A landscape with many peaks, sampled at points; each row gives a point and its height.
A climber steps from a point to the highest of its 4 nearest points, and stops where none of them is higher. Distance is the straight distance between rows; heights are no part of it.
q769: [133 159 138 164 176 145 112 114 158  82 108 182 111 156 151 158 133 141
 146 103 143 126]  h=53.4
q353: [118 150 101 105 164  64 149 147  84 150 148 160 129 140 173  85 149 158
 156  73 120 110]  h=44.3
q833: [113 168 165 101 123  91 163  83 131 147 164 158 159 149 100 138 138 153
 155 108 174 100]  h=54.1
q99: [119 111 100 135 132  93 162 150  79 159 137  72 146  74 139  96 118 138
 134 110 132 134]  h=18.1
q467: [175 138  86 159 103 117 102 152 121  97  99 122 140 102 138 145 127 146
  99 147  61 124]  h=26.1
q601: [111  47 117 189 123 143 165 156  94 170 132  45 101  80 149 116 111 105
 137 119 125 157]  h=53.9
q551: [140  79 100 164 122 147 102 148 136 134  83  95 105 130 115 141 118 114
 110 131  94 102]  h=13.4
q969: [125 116  76 148 161 120 163 171  82 113 108 115  95 100 177 124 110 126
 152 114  84 144]  h=37.8
q594: [122 113 196  94 100 148  97  94 148 142 171 138 135 156  96 168 111  97
 117 145 194 132]  h=74.0
q313: [121  73  72 144 116 126 105 163 143 156 120  77  89 134 131 139 143 117
 121  85 114 119]  h=21.2
q223: [110 115 137 108 153  88 148 104 126 160 147 103 134 157 139  69 151 137
 145  93 171 107]  h=48.0
q965: [145 149  95 155  95  78 150 159  94 118 126 128 165 115 142 107 109 182
 108 146  80 156]  h=34.3
q874: [122 171 175  82 104 135 162 102 116 132 169 158 165 151  94 161 103 121
 114 155 134 149]  h=68.1
q229: [ 66 120 188  69 171 128 167 105 116 132 137 117 105 159 111 138 114  85
  98 181 205 127]  h=55.3
q926: [ 84  70  57 143 163 167 111 148 175 148  82 108  65 146 151 105 165  92
 131  75 126 142]  h=11.6
q838: [129  59  71 140 116 137 102 140 142 181 116  79 116 117 138 102 147 114
 109 116 171 148]  h=34.1
q2: [137 153 126 103  67 101 129 121 115 151 159 118 206 107 113 127 154 153
 145 130 171  98]  h=50.1
q173: [157 163 120 129  88 137 145 145  75 130 134  71 182  63 122  86 106 144
 103 156 110 157]  h=7.1
q24: [151 172 121 127  87 106 105 122 107 117 123 154 178 119 116 117 130 168
 105 142  91 134]  h=30.6
q542: [143 174 146  80  91 100 149  92 126 152 165 128 194 104 108 121 129 147
 142 134 128 116]  h=46.9
q240: [132 158  88 145 128  98 100 153 123 110 113 156 131 113 152 122 144 156
 139 133  84 129]  h=18.0
q57: [124  70 132 127 104 109 153 165  87 148 126  62 152  50 142 113 124 126
 127  95 153 147]  h=24.2
q154: [121 190 143 112 182 123 184 128 123 104  81 218 170 142 133 194 144 134
  86 151 155 117]  h=64.6
q159: [125 106 115 136 145 148  72 138 181  96 107 154  84 171 142 141 141 114
 147  96 132  90]  h=29.5
q98: [142  39 130 125  59 115 143 183  94 138 127 108 141  58 140 172 131 119
 135 106 125 102]  h=48.6
q746: [137 115  83 165 149 107 147 171  81 106 100 108  91 102 163 122 102 136
 113 118  55 129]  h=32.8
q753: [158  86 126 171  91  76 143 144  89  73 123 119  90  84 141 153  98 131
 106 117  16  99]  h=13.2
q162: [136  93 112 174 123 113 164 155  65 144 148  89 110  68 138 135  92 139
 127 109  91 147]  h=19.0
q458: [183 120 130 135  89 119  51 122 154  96 109 110 142 121 136 136 120 112
  99 199  88 118]  h=25.3
q51: [105 186 153 156 143 108 133 126 144  91 115 219 141 149 141 141 142 162
 137 123 107 137]  h=55.5
q203: [148  91 104 141 117 135 127 163 110 163 121  92 130  89 137 138 120 113
 124 121 121 134]  h=41.8
q204: [126 139 190  98 109 126 150  98 120 146 156  81 143 127  83  89 113 122
 130 128 170 132]  h=67.2
q221: [ 82 197 174  83 113 118 188  97 114 124 160 141 218 128  91 140 111 157
 133 158  91 172]  h=77.6
q866: [146 101  96 173  98  87 130 163  88 130 116 158 125 115 139 145 121 139
 118 109  31 105]  h=14.6
q715: [ 99 193 158  92 134 114 169  98 125 111 137 199 176 165  68 196 132 119
  89 164 120 129]  h=43.5
q641: [125 128 135 134 166 142 108 102 139 128 104 119 114 157 111 105 122 138
 145 126 146 146]  h=62.9
q828: [122 160 133 116 128  95 165 123 108 175 151  97 164  94 126  61 139 168
 136 130 140 121]  h=44.1
q262: [104  90  83 136 145 167 108 106 193 164 124  76 103 146 135 114 157 100
 130 103 158 168]  h=54.0
q281: [160 137  90 159 131  85 139 149 105  96 109 135 125  98 145 139 114 156
 106 134  54 143]  h=22.3
q762: [116 145 142  75 147 138 158 111 125 149 136 169 150 166  71 198 117  91
 119 162 180  83]  h=45.9
q592: [170 129  97 142 111 114  90 140 135 132 120 141 133 136 110 154 139 153
 121 130 100 104]  h=24.3
q253: [148 153 153 104  86 115 101  85 145 102 151 167 154 155  94 172 108 121
 118 155 120 121]  h=86.6
q958: [153  84  96 162 131 129 128 142 114  97 102  81  88  83 138 143  94 120
  93 136  54 103]  h=30.0
q409: [159 128  92 151 141 166  56 126 148 106 103  83  97 114 125 105 108 117
 120 162 100 139]  h=48.2
q451: [154  84 160 123  89 184  74 102 187 132 162 111  89 159 120 133 118  79
 110 157 151 148]  h=68.8
q857: [163 139 107 156 150 139  87 102 157  93  84 122 109 134 131 131 102 126
 125 139  89 115]  h=46.7
q517: [145  67  98 143 101 176 109 116 190 149 145  56 130 123 140  91 158  94
 107 143 194 192]  h=53.8
q652: [129 156 142 169 174 184  92 119 179  78  86 151  86 137 173 120 132 111
 146 121 141 151]  h=50.9
q429: [106 161 145  21 149 128 160 125  94 150 160 141 150 138  97 171 110  85
  87 176 175 120]  h=21.4
q233: [130  88  79 138 147 118 132 164 101 143 110 115  82 112 151  94 109 114
 147 102  97 122]  h=29.1
q930: [151  92 117 110  51 123 134 164  86 158 125  99 186  78 133 149 151 123
 116 132 154  95]  h=20.9
q93: [ 98  95  68 175 169 196 104 118 207 118  85  99  84 153 148 104 151  91
 123 113 124 163]  h=31.2
q631: [157  95 106 134 118 153 118 136 127 155 117  56 131  91 156 104 125 116
 115 141 148 161]  h=33.6
q325: [106 144 148 110 173  86 129 115 144 151 139 193 116 175 158 117 175 147
 163  70 163  83]  h=70.8
q581: [147 103 128 134  88 187  81 122 146 115 142  85 129 119 126  93 106 104
 126 168 133 150]  h=48.1
q304: [106 186 167  69 117 155 148 100 108 123 152 152 123 136 117 167  93  97
  80 197 128 145]  h=58.6
q669: [ 95 101  95 147 195 138 123 151 165 146  99 115  62 154 160  87 157  99
 162  91 158 152]  h=28.9
q491: [152 119  68 167 148 134 113 154 105 130 102 123  77 112 147 129 124 114
 125 111  84 121]  h=36.1
q529: [ 98 162 104 135 116  74 153 154  83 137 136 179 167 127 145  89 148 182
 124 118  66 147]  h=41.4
q598: [155 133 177 117  76 152  62 104 164  74 143 143 109 154 118 151  81  96
 100 203 106 101]  h=44.7
q816: [108 132 174  99 122  92 171 115 124 162 156 116 193 141 104 105 151 148
 156 125 178  86]  h=46.0
q192: [117 194 149  90  86  84 162 110 119 171 179 105 218  93 115 109 144 177
 133 131 121 113]  h=47.5
q895: [132 141 191  96 105 169 137  98 138 122 163 122 123 145 103 146 103 111
 127 154 161 141]  h=74.6
q936: [108 123 157 116 187 176 130  99 146 101 108 149  96 152 113 152 111  99
 140 131 175 134]  h=67.4
q719: [148 163  84 157 141 134 131 147  91 115 115 103 128  75 143 101 111 149
 107 142  65 156]  h=12.8
q653: [150  48  88 121  87 165 112 143 153 145 105  71 121  89 128 117 154 105
 104 129 165 154]  h=26.9
q306: [128  54 128 154  88 146 158 141  93 131 118  50 120  47 140 155 110 114
 148 117 116 158]  h=42.8
q682: [130  77  76 150 119 131 110 172 134 145 114 104  79 142 133 167 115 113
 136 104  93  70]  h=2.3
q688: [ 92 188 138  52 123 119 152 130  97 130 150 182 154 165 101 183 108  93
  64 199 122 124]  h=39.6
q215: [165 124  98 177 129 151 111 137 101 124 105  82 130  81 136 104  86 119
 123 166 112 154]  h=40.2
q607: [130 168  91 132 129  81 150 149  78 156 145 140 151 114 135 100 131 188
 128 109  97 142]  h=55.0
q201: [135 143 109 135 149  98 102 123 142 113 126 185 120 170 131 149 143 139
 153 101 133 101]  h=27.0
q382: [126 159 173 110 151 125 126  99 153  79  96 200 116 169 103 200 107 111
  88 172 120 117]  h=65.0
q788: [142  67 122 167 109 136 164 153  96 109 119  74  76  81 155 140  86 109
 142  86  63 142]  h=56.8
q583: [126 169 169 107 134 144 134 106 137  94 138 150 120 150 107 169 109 127
 131 151 146 139]  h=72.4
q365: [139 166 139 176 174 166 102 105 160  63  79 157 102 122 161 124 119 116
 135 138 114 135]  h=55.6
q481: [122 113 185 101 120 145 138  84 146 134 148 110 113 147 109 113 121 113
 122 142 189 150]  h=72.1
q226: [116  88 164 119 118 171 125 105 154 130 169  81 112 146 131 100 128  82
 123 149 202 173]  h=67.9
q501: [158  62 107 139  92 180  46 138 182 142 110  92 123 153 114 157 153 106
  98 133 150 128]  h=33.2
q493: [133 113  99 130 110  55 167 156  70 168 158 110 147  91 137 116 136 150
 125 101 117 102]  h=32.7
q91: [110  90 181  75 122 159 135 103 148 139 176 115 117 169 104 149 120  85
 124 158 200 146]  h=70.5
q41: [127 174 111 107 108  80 155 135 106 166 165 153 173 123 120  97 147 166
 151 104 127  97]  h=57.2
q736: [136 144 160 133 146 161 120  93 167  60 104 146 112 160 137 184 112 108
 121 157 129 131]  h=67.7
q492: [102 167 158 100 124  65 165  96 122 153 165 123 169 138  99  74 145 171
 149 107 141  89]  h=46.1
q357: [106 169 159 102 148 137 164  91 123 107 127 152 141 141 108 128 114 145
 119 139 156 148]  h=68.2
q750: [122 135 168  99 141 141 121 101 142 164 157 128 123 148  82 141 129 139
 135 120 179 106]  h=63.4
q934: [122 144  98  85 134  62 165 176  62 162 168 161 154 139 167  84 184 160
 146  86 111  97]  h=39.8
q64: [ 83 140 122 110 180  77 161 137 108 137 127 150 121 158 185  59 158 153
 142  73 145 100]  h=42.3
q167: [127 160 173  83 105 138 126 128 119 116 161 158 124 155  92 189  87  82
  95 166 133 115]  h=52.6
q820: [143 164 128 153 137 148 113 113 124 106 113 114 142  91 130  91 103 139
 117 161 119 155]  h=52.9
q690: [ 90 143 174 100 169  91 138  94 145 148 135 147 126 171 100 148 148 133
 145  78 189  82]  h=27.1
q917: [110 168 153  94 182 136 156  99 113 110 126 188 142 139  89 173 113 134
 110 161 163 119]  h=60.2
q845: [127 135 145  93 125  85 131  93 135 168 161 149 159 133 101 123 172 146
 153  97 167  81]  h=46.6
q285: [149 136  89 132 106  71 130 149  97 165 158 149 168 110 133 141 155 163
 150 104 110  89]  h=51.3
q461: [177 135 121 159 117 105  94 125 143  95  82 135 124 136 130 131 141 136
  97 154  59 119]  h=37.2
q784: [114 157 111 161 133  88 139 165 112 116 120 189 149 132 159 108 142 184
 115 126  55 143]  h=30.7
q772: [124  92 123 124 134  87 157 147 108 175 145  73 162  99 139  69 129 134
 126 109 162 122]  h=10.6
q944: [165 152  95 163 119 117  88 131 117 113 114 115 154 117 117 118 105 158
 114 145  99 136]  h=39.5
q670: [144 121  79 139 137 104 130 172  88 139 131 137  98 120 159 122 136 139
 128  86  84 101]  h=14.3
q445: [143 114 153 124 125 191  60  94 183  93 115 122  72 170 119 141 108 105
 113 179 140 136]  h=61.8
q66: [158  44 116 159  87 156 121 176 121 141 105 101 103  84 125 193 117 105
 141 114 113 111]  h=34.4
q681: [124 115  93 110 125  65 134 149 112 178 158 168 147 152 127 112 159 138
 151  72 140  90]  h=28.6
q556: [ 96 201 139  98  97 104 191 100 121 150 164  99 220  93 113  79 143 192
 122 142 107 160]  h=39.2
q756: [117 194 148 127  74 102 156 106 126 123 163 167 189 151  69 133 144 150
 133 136  94 128]  h=66.9
q971: [129 161 120 114 153  94 123 123 113 137 155 158 144 139 130  92 159 146
 162 108 140 115]  h=56.9
q432: [140  50  81 151  86 147 122 164 140 160 121  86 124 113 123 155 140 107
 123 104 151 119]  h=43.4
q56: [104 153 153  86 136 128 132 110 136 124 129 165 114 169  89 216 111  95
 114 163 168 113]  h=48.9
q350: [130 159 193 114 110 181 105 111 136  92 146 113 118 146 102 125  86  94
 110 197 138 144]  h=71.3
q497: [ 91 198 160 120 142 110 197 113 123  93 122 187 162 117 116 132 149 165
 132 126 116 163]  h=54.3
q755: [134 118  89 154 147  90 161 174  77 120 128 153 111  98 164 119 118 157
 113 122  36 137]  h=26.0
q694: [110 130 137 144 178 173  97 102 190  77  87 139  75 144 142 139 130 118
 151 135 135 133]  h=49.1
q457: [ 82 166 175 122 197  96 161  87 115 107 125 177 140 125 138 101 149 170
 167  95 156 118]  h=50.2
q696: [125 159 110 127 125  94 125 151  95 130 149 153 156 124 132 118 153 181
 154 104 108 117]  h=71.4
q679: [123  98 100 120 130 118 189 172  67 136 132 111 104 118 169 119 104 124
 141  85  62 118]  h=49.0
q292: [116 104  84 128 160 104 159 160  96 133 102 140  94 113 167  81 140 108
 144  75 125 140]  h=21.7
q871: [ 80 114 197  95 142 121 170  80 155 145 160 101 168 175  83 120 126 126
 104 148 204 113]  h=57.5
q263: [163 148 162 133 133 132  94 106 168  79 121 163 134 164 116 148 123 140
 134 137 122 117]  h=72.2
q623: [152  92 111 149 117  94 134 151  90 100 102 120 105  94 139 154 113 126
 105 106  47 104]  h=20.6
q453: [127 174 113 158 158 136 123 141 110  88 100 168 122  95 158  92 127 171
 147 115 111 173]  h=42.1
q907: [ 80 122 129 136 173 152 101 103 200 138 124 123  81 187 133 117 162 110
 134  80 200 132]  h=37.1
q385: [ 67 125 169 113 212 113 164 100 172 129 108 148 101 161 165 126 164 103
 158  84 196 111]  h=45.2
q145: [145 121 129 115  91 155 100 137 127 153 132  95 151 101 127  80 130 143
 126 136 178 122]  h=43.8
q605: [ 98 195 164 143 164 119 197 136 141  71  97 229 139 130 147 171 155 159
 115 119 120 146]  h=63.5
q140: [111 156 115 120 146  79 157 137  70 152 137 131 149 114 134  62 142 174
 134 105 112 134]  h=47.3
q260: [148 133 106 161 149 141  65 124 176  61  78 125 101 143 137 147 143 138
 125 143  72 104]  h=46.2
q414: [167 132 158 132  69 174  62 115 171 118 137 113 121 139 127 144 110 104
 127 198 146 133]  h=48.8
q597: [ 83 103 186  97 159 160 127  80 164 138 128 113 107 148 104 110 122  83
 101 157 212 158]  h=78.7
q300: [ 85 200 141 125  76  75 169 131 142 150 158 161 213 121 114 112 130 192
 134 150  64 165]  h=38.5
q937: [139  59 114 120  66 149 108 163 130 150 133  82 158  80 130 144 154 108
 112 128 175 119]  h=30.5
q416: [108 168 160 118 180 113 159 118 148 103 116 233 145 166 114 198 146 143
 147 110 157  90]  h=44.5
q419: [ 99 162 139 114 160  90 176 133 117 120 158 177 139 136 153  76 166 177
 151  99 120 125]  h=46.5
q426: [142 173 156  95  86 114 149  94 125 136 151 171 180 147  69 152 121 140
 148 136 118 137]  h=75.1
q418: [ 98 114 170  73 134 128 145 118 151 163 166 140 139 177  85 165 121  81
 106 149 201 117]  h=62.2
q534: [159 147 134 132 104 136  77 118 155  90 121 147 117 164 111 161 100 135
 143 152 120 112]  h=77.9
q13: [107 120 114 135 167 116  92 119 169 139 127 136 100 179 143 116 154 135
 177  82 156  92]  h=35.7
q459: [129  83 143 142 101 204  83 121 175 132 127  85 106 135 131  98 136  82
 110 158 184 177]  h=60.1
q26: [112 170 155 131 138 104 156 101 138  79 134 233 174 161 112 194 145 153
 128 121  88 121]  h=80.2
q864: [128 145  97 151 176 156  80 139 171 123  98 118  93 155 146 121 145 121
 159 111 141 124]  h=44.0
q128: [127 144 105 171 111  66 144 159  81 112 118 190 146 121 136 125 133 166
 100 145  33 137]  h=19.7
q621: [128  93 100  94  61 110 130 143  91 164 134  88 188  72 133 110 142 125
 125 137 185 102]  h=22.2
q827: [119 133  88 112 165  94 141 169  90 159 143 167 129 154 163 101 153 148
 159  82 116 119]  h=40.1
q767: [101  43  67 133 130 116 148 165 126 155 125 111  66 134 159 149 147  97
 135  80 114 113]  h=2.7
q649: [171 125 120 148 129 175  64 102 170  92  98 103 105 148 141 139 100 109
 108 168  95 128]  h=52.4
q928: [ 92 190 124 145 133  93 168 124  94 122 131 192 169 121 152  81 169 205
 130 125  80 151]  h=33.4
q446: [150 147  94 155 126  84 121 153 118 124 136 170 154 138 107 139 132 163
 112 126  73 118]  h=10.3
q107: [137 153 119 163 140  81  89 118 144  82 111 177 139 133 133 138 150 160
 112 141  69 131]  h=22.8
q9: [ 88 119  92 135 172 118 127 149 129 164 118 127 101 145 170  87 153 130
 165  82 169 126]  h=19.4
q881: [112 181 159 109 138 118 161  96 118 134 155 143 173 122  90 128 127 172
 135 130 135 142]  h=62.8
q112: [ 77 146 166  91 202 125 168 104 134 127 111 155 112 147 129 156 117 107
 129 116 201 112]  h=54.8
q170: [101 166 160 111 167  92 159  94 121 108 135 169 130 161 110 149 142 160
 151 118 153 135]  h=58.9
q637: [121  51 117 136 114 123 162 166  94 168 129  77 122  86 152 133 133 133
 130  94 137 120]  h=39.7
q257: [153 115  92 155 148 150  80 132 150  82  67 112  85 129 127 129 118 108
 103 153  90 122]  h=43.3
q834: [ 81 205 142  54 176 139 158 132 103 125 141 169 131 146 113 138 122  94
  46 194 157 123]  h=9.8
q105: [151 176 160 100  60 139 126 104 127 114 166 153 195 112 104 159 110 119
 137 155 110 146]  h=80.5
q721: [152 109 116 149 139 172  48 115 183  91  83 106  89 172 101 139 152 117
 115 138 103 115]  h=69.0
q984: [116 123 100 155 169 162  65 140 200 100  54 106  75 135 150 125 147 102
 141 127 112 130]  h=37.3
q813: [113 165 148  99 122 100 156  88 110 150 147 104 179 119 130  93 135 157
 151 114 156 102]  h=48.3
q851: [150 104 127 132 130 141  68 116 166 146 134 140 114 168 110 137 151 126
 161 100 166 109]  h=40.5
q578: [122  94  81 141 146 146 104 128 161 161 100  78  94 127 155  87 135 102
 138 109 150 156]  h=47.8
q188: [111 187 178 138 202 148 195 117 107  99  93 201 139 119 143 192 141 122
 105 134 151 149]  h=78.2
q462: [107 137 143 140 159 159 104 104 186 108 109 152  94 177 122 142 138 127
 159 110 170 132]  h=49.3
q114: [151 118  77 153 148  86 105 167 129  75  79 118 106  96 135 137 120 125
 111 133  37 109]  h=10.9
q587: [138 156  97 122 107 102 132 143  96 148 134  97 158  72 121  97 124 162
 115 132 117 131]  h=30.8
q714: [109 160 175 103 160 170 133 104 136 100 136 140  90 146 112 151  92  87
 105 168 162 150]  h=66.5
q832: [106 166 166 133 169 140 154 117 153  96  97 188 104 140 159 124 134 130
 152 100 157 123]  h=47.9
q330: [122 116 171  99 102 166  98  99 154 119 133 148 115 145 113 159  88  80
 117 155 155 130]  h=77.5
q115: [132  57  70 150 137 179  97 127 204 166 121  74  90 143 129 108 153  87
 113 123 162 175]  h=74.9
q200: [101 108 123 133 148 130  94 122 165 163 144 120 109 166 120 115 145 141
 152  93 178 125]  h=48.5
q293: [100 146  97 133 106  71 152 167  88 136 127 198 151 132 152  81 145 190
 106 131  40 151]  h=33.3
q3: [135  62 121 129 104  99 156 162  62 131 145 140  92 125 144 155 113 115
 153  66  74  96]  h=30.4
q610: [110 102 143 130 148 147 106 119 165 160 129 102  97 148 129  99 147 124
 156 103 189 141]  h=55.1
q50: [143 127 178  95  96 164  85 100 141  94 170 162 108 161 105 182  93  85
  88 200 118  86]  h=48.4
q560: [132  77  75 153 134 136  94 138 162 151 104 104  85 155 119 128 145 124
 138 109 130 129]  h=29.9
q675: [129 180 118 142 134 130 158 126 109 124 130 132 161  98 119  89 128 175
 137 139 115 156]  h=68.5
q616: [129  65 115 145 125 126 172 154  92 150 131  88  85 114 160 114  90 118
 157  80  82 135]  h=57.1
q521: [110 178 141 128 120  80 162 120 114 139 167 172 190 122 103 118 149 161
 149 113  98 124]  h=54.7
q530: [142 143 116 122  80  86 158 138  90 154 147 127 197  88 120 122 144 139
 123 129 120 104]  h=63.1
q554: [146 101 139 140 108 191  67 105 178 123 141 118 102 175 117 157 133 111
 130 137 158 137]  h=66.0
q923: [125 110 122 135 124 141 113 107 144 166 127  73 131 100 119  71 137 129
 130 142 178 135]  h=44.8
q600: [131 146 177 159 178 199 153  98 145  59  80 189 112 126 151 159 128 104
 114 146 145 134]  h=62.3
q97: [119  73 114 149 136 136 175 151  89 140 129  83  89  94 173 111  90  99
 151  96  89 146]  h=67.6
q276: [ 93 186 154 101 129 105 185 100 125 116 146 160 175 131  91 121 124 172
 127 130 108 159]  h=57.0
q372: [113  90 100 106 155  64 183 177  75 145 129 128 110 132 181  92 129 116
 135  79 119 106]  h=17.5
q541: [154  73 118 149  97 112 130 172  97 118 148 118 119  94 150 174 118 120
 133  97  74  88]  h=31.0
q699: [147  84 127 127 122 139 107 119 147 159 130 106 137 132 108 106 160 129
 135 129 189 125]  h=49.4
q634: [128 169 124 132 150  88 146 122 127 109 142 205 151 152 120 125 143 174
 160  96 116 107]  h=32.3
q378: [115 114 200  75 120 126 150  88 138 161 161 111 134 165  85 143 141 108
 109 140 202 109]  h=65.5
q744: [150  55 135 154  94 137 143 175  81 148 127  79  97  87 132 143 128 127
 156  94 125 116]  h=46.4
q707: [120 148 158 118 150 122 127 121 145 130 130 161 108 167 130 139 139 140
 173 106 173 121]  h=56.2
q314: [155 159 135 125  83 146  90  98 114 129 144 113 156 107 128 111  93 134
 135 165 126 155]  h=43.1
q983: [144 147 117 136 106 112 117 138 118 152 133 127 156 115 113 112 130 134
 136 131 135 115]  h=49.2
q999: [122 177 178 117 159 148 159 113 147  80 103 175 130 144 123 149  97 132
 101 143 124 147]  h=68.9
q785: [123 102  91 122 144  89 145 170  92 173 162 124 115 115 141 114 140 128
 137  77 115  78]  h=21.0
q153: [146  96  92 156 107 168  87 148 137 138 100  72 108  99 128 112 119 117
 108 150 144 133]  h=25.6
q106: [129  22 135 146  73 134 167 172 122 152 149  71 111  69 137 148 130  82
 157  83 138 126]  h=66.6
q685: [146  78  92 167 150 135 143 151 104 106  90  86  74 104 136 154 103 111
 147 100  61 128]  h=43.6
q420: [ 85  45 112 161 127 170 177 150 125 136 137  89  36 116 169 115 112  76
 168  67  91 157]  h=53.7
q20: [138 118  85 178 185 148  97 135 128 124  86 112  98 116 161 100 132 125
 142 125 113 137]  h=60.6
q709: [128 145 175 105 158 166 125  96 150  87 120 144  98 149 104 164 111 108
 120 157 146 137]  h=70.4
q437: [157 185 122 111  64 114 146 129  96 153 164 115 195  93 124 107 125 165
 128 153 104 140]  h=42.6
q894: [118 149 121 119 122  81 141 125 120 173 150 116 160 125 129 113 161 159
 146 112 160 104]  h=51.5
q267: [135 123 107 138 107 105 154 136  92 163 134  59 175  69 136  85 128 132
 121 140 138 134]  h=11.3
q939: [125 120 110  85  85  63 171 165  97 188 178 120 215 100 135 114 176 161
 133 108 128  69]  h=39.1
q740: [153 131 160 130 126 148  79  99 207  48 111 149  83 154 107 156 123  95
 115 166  99 110]  h=56.7
q25: [150 156 152 142 145 178  99  97 152  69 125 121 103 129 110 139 109  98
 118 152 125 144]  h=66.8
q976: [110 151 115 112 138  64 175 179  61 149 134 179 141 149 184  73 162 172
 127  90  87 129]  h=34.6
q713: [134 114 156 125 119 204 106 100 164 110 141 106  84 154 128 127  94 100
 119 169 166 151]  h=68.0
q642: [129 162 109 147 158 107 141 122 128 122 139 159 128 149 148 101 140 162
 156  99 115 138]  h=50.6
q643: [ 99 142 182 116 180 126 143 105 136 119 131 139 111 156 113 124 125 124
 155 128 177 136]  h=62.7
q692: [140  89 162 108  90 165  79 113 159 144 163 127 131 176 111 154 142 103
 113 133 193 128]  h=70.3
q952: [131 139  94 170 175 190  69 126 188  71  50 120 103 142 168  92 124  85
 132 155  89 138]  h=28.4
q452: [145 140 104 166 154 135 129 145 122 128  97 136 117 113 130 102 113 150
 125 120 118 131]  h=48.7
q732: [175 134 133 117  67 147  99 130 124 128 125  99 160  96 126 127 112 118
 101 183 115 132]  h=34.8
q227: [136  91 103 129 140 115 106 137 129 178 133 105 110 137 138 102 166 135
 127 104 165 126]  h=45.3
q996: [117 142 171  55 104 117 158  92 122 151 176 144 182 141  89 163 134 113
 140 148 181  93]  h=57.3
q268: [117 142 146  92 171 129 127  88 138 123 143 178 127 160  92 204 132 107
 151 118 181  84]  h=37.6
q539: [161 103 126 153  87 137 128 166  89 103 108  82 119  56 131 156  91 121
 100 164  97 125]  h=21.1
q381: [160  97 108 148  65 105 133 164  83 107 125 113 173  88 130 168 104 135
 105 148  55 105]  h=14.4
q563: [115 177 134 112 118  83 161 108 103 158 180 141 202 124  95  97 149 186
 139 127 109 137]  h=54.9
q546: [144 151  81 169 177 134 103 165 120  91  65 118 101 109 157 115 116 128
 125 125  80 152]  h=77.8
q489: [170 148 148 136  87 169  90 138 132 116 129  78 148  89 149  93  90 106
  91 191 112 155]  h=40.7
q336: [112 159 102 130 171  96 135 149  91 127 119 154 128 129 168  77 151 171
 132 106 110 141]  h=47.0
q234: [113 135 172 140 130 204  86 115 163  90 143 126  81 143 129 122  78  41
 109 200 133 171]  h=51.6
q362: [122  95 167 114 109 196  92  88 171 139 146 108 100 167 108 146 106  88
 126 157 185 156]  h=72.8
q819: [138  74 101 150 107 132 127 174 102 167 130  98 130 119 136 139 122 124
 143  94 141 101]  h=74.8
q655: [104  62  71 167 149 172 121 157 143 162 103  40  69 110 126 128 114  78
 115  90 104 158]  h=5.4
q88: [151 155 159 160 164 147  98  98 170  37  90 160 106 156 150 146 143 125
 129 138 106 110]  h=62.6
q284: [152 122 114 140 131 159  74 113 152 131 110 110 107 146 116 124 127 131
 135 136 138 142]  h=57.4
q974: [153 166 157 141 132 147 112  99 142  90 131 151 128 124 101 131 102 151
 142 155 136 152]  h=69.3
q731: [155  99 107 155  92 104 147 152  73 150 122 123 133  98 150 139 122 145
 122 102 123 128]  h=19.8
q256: [105 122 158 125 154 180 115  82 159 124 124 127  91 141 118 125 127  84
 143 151 171 162]  h=63.6
q72: [152 132 105 140 103 137 126 144  73 131 117  74 144  68 142 105 108 140
 109 151 110 158]  h=25.1
q519: [167 138 117 109  36 133  93 171 101 139 131 100 183  71 119 141 104 132
 107 163  96 123]  h=25.5
q701: [125 118 156 113 130 155 118  94 155 144 125 134 103 149  96 137 137 112
 149 131 155 131]  h=67.8
q417: [154 113 139 133 130 172  96 118 150 145 130  90 115 124 111  92 125 105
 124 164 177 154]  h=52.5
q981: [137  54  58 138 117 165  76 153 175 170 106  88  88 153 113 150 154 109
 103  93 147 144]  h=46.3
q466: [102 160 174  99 141 123 177  85 136 135 138 145 152 147  93 132 129 135
 157 126 177 122]  h=62.1
q473: [165 112 134 125 100 158  66 122 153 143 131 102 137 128 115 126 107 120
 123 157 174 126]  h=52.8
q585: [157 175 120 141 127 110 111 106 112 134 145 148 147 138 106 122 131 157
 138 101 113 110]  h=58.1
q706: [123  99  72 141 147 145  82 155 158 133  95 111  69 163 157 133 146  93
 132 106  96 104]  h=13.5
q836: [130  42 106 159  71 151 145 163 113 149 118  93  63 119 149 153 114 118
 144  78  81 125]  h=41.6
q46: [152 125 177 102  79 146  91 107 147 123 147 152 162 156  97 153 120  96
 138 161 137 120]  h=81.6
q896: [149  90 114 166 105 146 145 157  89 141 120  56 122  51 143 105  78 109
 110 147  93 166]  h=29.4
q266: [ 96 195 193  49 118 120 175 111 123 115 152 125 163 116 109 118 118 140
 113 150 134 160]  h=54.5

Call two points neighbours if one is among the 4 nearest of the other. Go from one point of each pair to the other, from neighbour to neighbour, staying as high as possible. Name the lowest point that can't be avoided.
q546, q325: q452
q819, q696: q491
q721, q188: q284
q819, q106: q744
q253, q530: q285
q583, q675: q881
q583, q325: q707
q253, q597: q481
q221, q253: q874
q188, q583: q999

For each start below, name the point where the climber stops.
q996: q253
q234: q253
q952: q253
q976: q696
q692: q253
q934: q696
q866: q97
q772: q696
